Points on a hilly landscape, in no order, each with its height.
A climber steps from a point to whichever of its 5 nearest points has the largest rise for the distance, and stops where none of them is higher. Distance is the straight distance between rows; heights are no part of it.
(554): [119 108 162 124 128 139  93 132 149 117 106 140]  height 78.9
(530): [131 133 128 125 116 151 114 122 136 137 130 132]  height 79.2
(673): [190 138  36 127  89 127 141 150 108 180 132 113]  height 46.8
(445): [132 191  83 143 125 125 167 100 158 146 159 111]  height 21.3
(259): [103 115 221 140 149 104 112 124  73  76 184 145]  height 41.4
(28): [ 73 106 196 102 126 145 115 127  77  87 144 168]  height 72.0
(395): [112 181  58 118 137 126 214 113 157 132 122 131]  height 50.3
(104): [ 77  98 202 111 136 129 114 127  79  77 147 156]  height 49.4
(509): [100 125 168 116 138 148 107 118 101 109 145 147]  height 79.7
(528): [109  89 209 143 182  66 134 121 103  62 113 125]  height 73.0
(337): [145 161  61 133 116 141 143 127 135 159 126 107]  height 57.0
(325): [176 107 109 154 110 113 103 160 150 158 115 103]  height 54.2
(235): [151 109 130 142 121 129 102 136 156 147 111 113]  height 59.0
(561): [133 143 168 156 141 127 101 116 134 125 172 116]  height 28.6
(219): [ 97 169  84 103 113 163 169 100 138 132 117 129]  height 59.8
(692): [122 122 204 151 161  90 102 124 115  88 174 127]  height 40.7
(584): [128 167 113 147 119 134 123 110 148 140 154 119]  height 42.4
(625): [147  86 172 151 162  74 132 128 154 109  79 101]  height 46.3
(279): [138 120 165 152 142 109 102 126 149 122 135 124]  height 60.2
(64): [ 72 146 178 100 130 137 134 103  75  90 182 162]  height 50.9
(178): [ 92  99 174 107 128 144 106 131 112  95 119 145]  height 77.3
(694): [111 147 117 113 119 163 121 122 133 132 137 142]  height 71.0
(266): [100  78 171 105 133 150  96 145 135 112  78 151]  height 42.5
(655): [111 102 222 150 172  64 133 122  92  78 161 125]  height 50.4
(665): [152  94 107 113 101 146 100 150 142 160  91 131]  height 61.3
(90): [127  64 157 120 138 126 115 138 138 119  69 134]  height 23.4
(133): [ 62 135 171 103 129 156 115 112  97  97 155 151]  height 45.4
(602): [ 83 142 148  99 133 163 109 108  98 109 135 158]  height 48.8
(264): [187 155  71 145 102 123 130 140 137 177 140 106]  height 40.9
(135): [162 179  86 160 125 121 117 119 148 158 167 110]  height 5.9
(443): [178 129  74 133 100 135 112 147 144 161 129 113]  height 46.6
(53): [150 145  38 119  98 138 140 128 130 163 126 114]  height 51.5
(304): [130 122 144 141 128 138  96 125 152 138 131 131]  height 67.1
(238): [155  93 153 152 129 110 103 146 160 129 101 111]  height 52.5
(566): [120 159  42 104 109 144 218 134 138 144 103 126]  height 53.4
(560): [119  83 189 158 182  65 138 114 126  75  92 102]  height 53.1
(517): [143 117 109 130 120 148 110 137 153 142 110 127]  height 67.2
(521): [ 77 176 145 121 148 135 142 100 108 110 160 141]  height 67.6
(63): [144 166  36 126 117 133 215 124 134 151 126 122]  height 70.8
(202): [ 73 178 116  96 151 157 171  91 120 112 146 140]  height 54.6
(605): [106 126 198 141 145 116  99 121 117  96 173 132]  height 47.1
(16): [132  77 166 147 152 114 111 137 149 110  79 126]  height 39.0
(29): [115  76 196 134 176  99 122 130 116  90  91 130]  height 26.9
(14): [190  85 119 140 118 106 113 171 153 150  95 112]  height 58.0
(40): [102 108 197 129 153 126  99 126 108  88 146 145]  height 48.6
(411): [ 93 136 187 120 143 125 111 107  89 105 155 153]  height 56.7
(85): [142 123  79 108  93 167 135 131 141 167  95 119]  height 48.3
(502): [120 107 173 131 144 115  91 126 145 113 133 128]  height 77.9
(229): [159  78 116 123 110 125 108 156 146 161  82 123]  height 74.5
(291): [189 111  75 142  96 117 108 170 130 171 104 110]  height 44.9
(288): [212 112  65 141  83 105 123 185 128 179 126 114]  height 36.8
(76): [164 144   8  95  92 116 219 165  96 165  92 128]  height 32.9
(247): [109 161 123 123 128 154 127 105 134 117 157 134]  height 77.1
(423): [119 157 134 145 130 137 110 107 139 128 156 120]  height 65.1
(654): [133 109 191 152 149  94 107 134 134 101 137 125]  height 57.5
(25): [124 185  97 123 130 137 152  95 154 149 165 120]  height 47.3
(186): [ 81 184 101 115 153 136 206 104 142 130 143 138]  height 46.4
(687): [143 159  34 116 100 149 167 132 130 162 107 125]  height 53.8
(483): [199 136  22 118  79 112 134 170  88 194 125 122]  height 41.5
(123): [125 160  93 122 121 152 156 104 141 138 139 119]  height 68.3
(312): [124  99 119 110 110 170 102 137 137 136  83 136]  height 46.5

Where does a climber stop that starts at each point below?
(104) -> (509)
(259) -> (528)
(521) -> (530)
(85) -> (530)
(291) -> (229)
(692) -> (554)
(202) -> (530)
(584) -> (530)
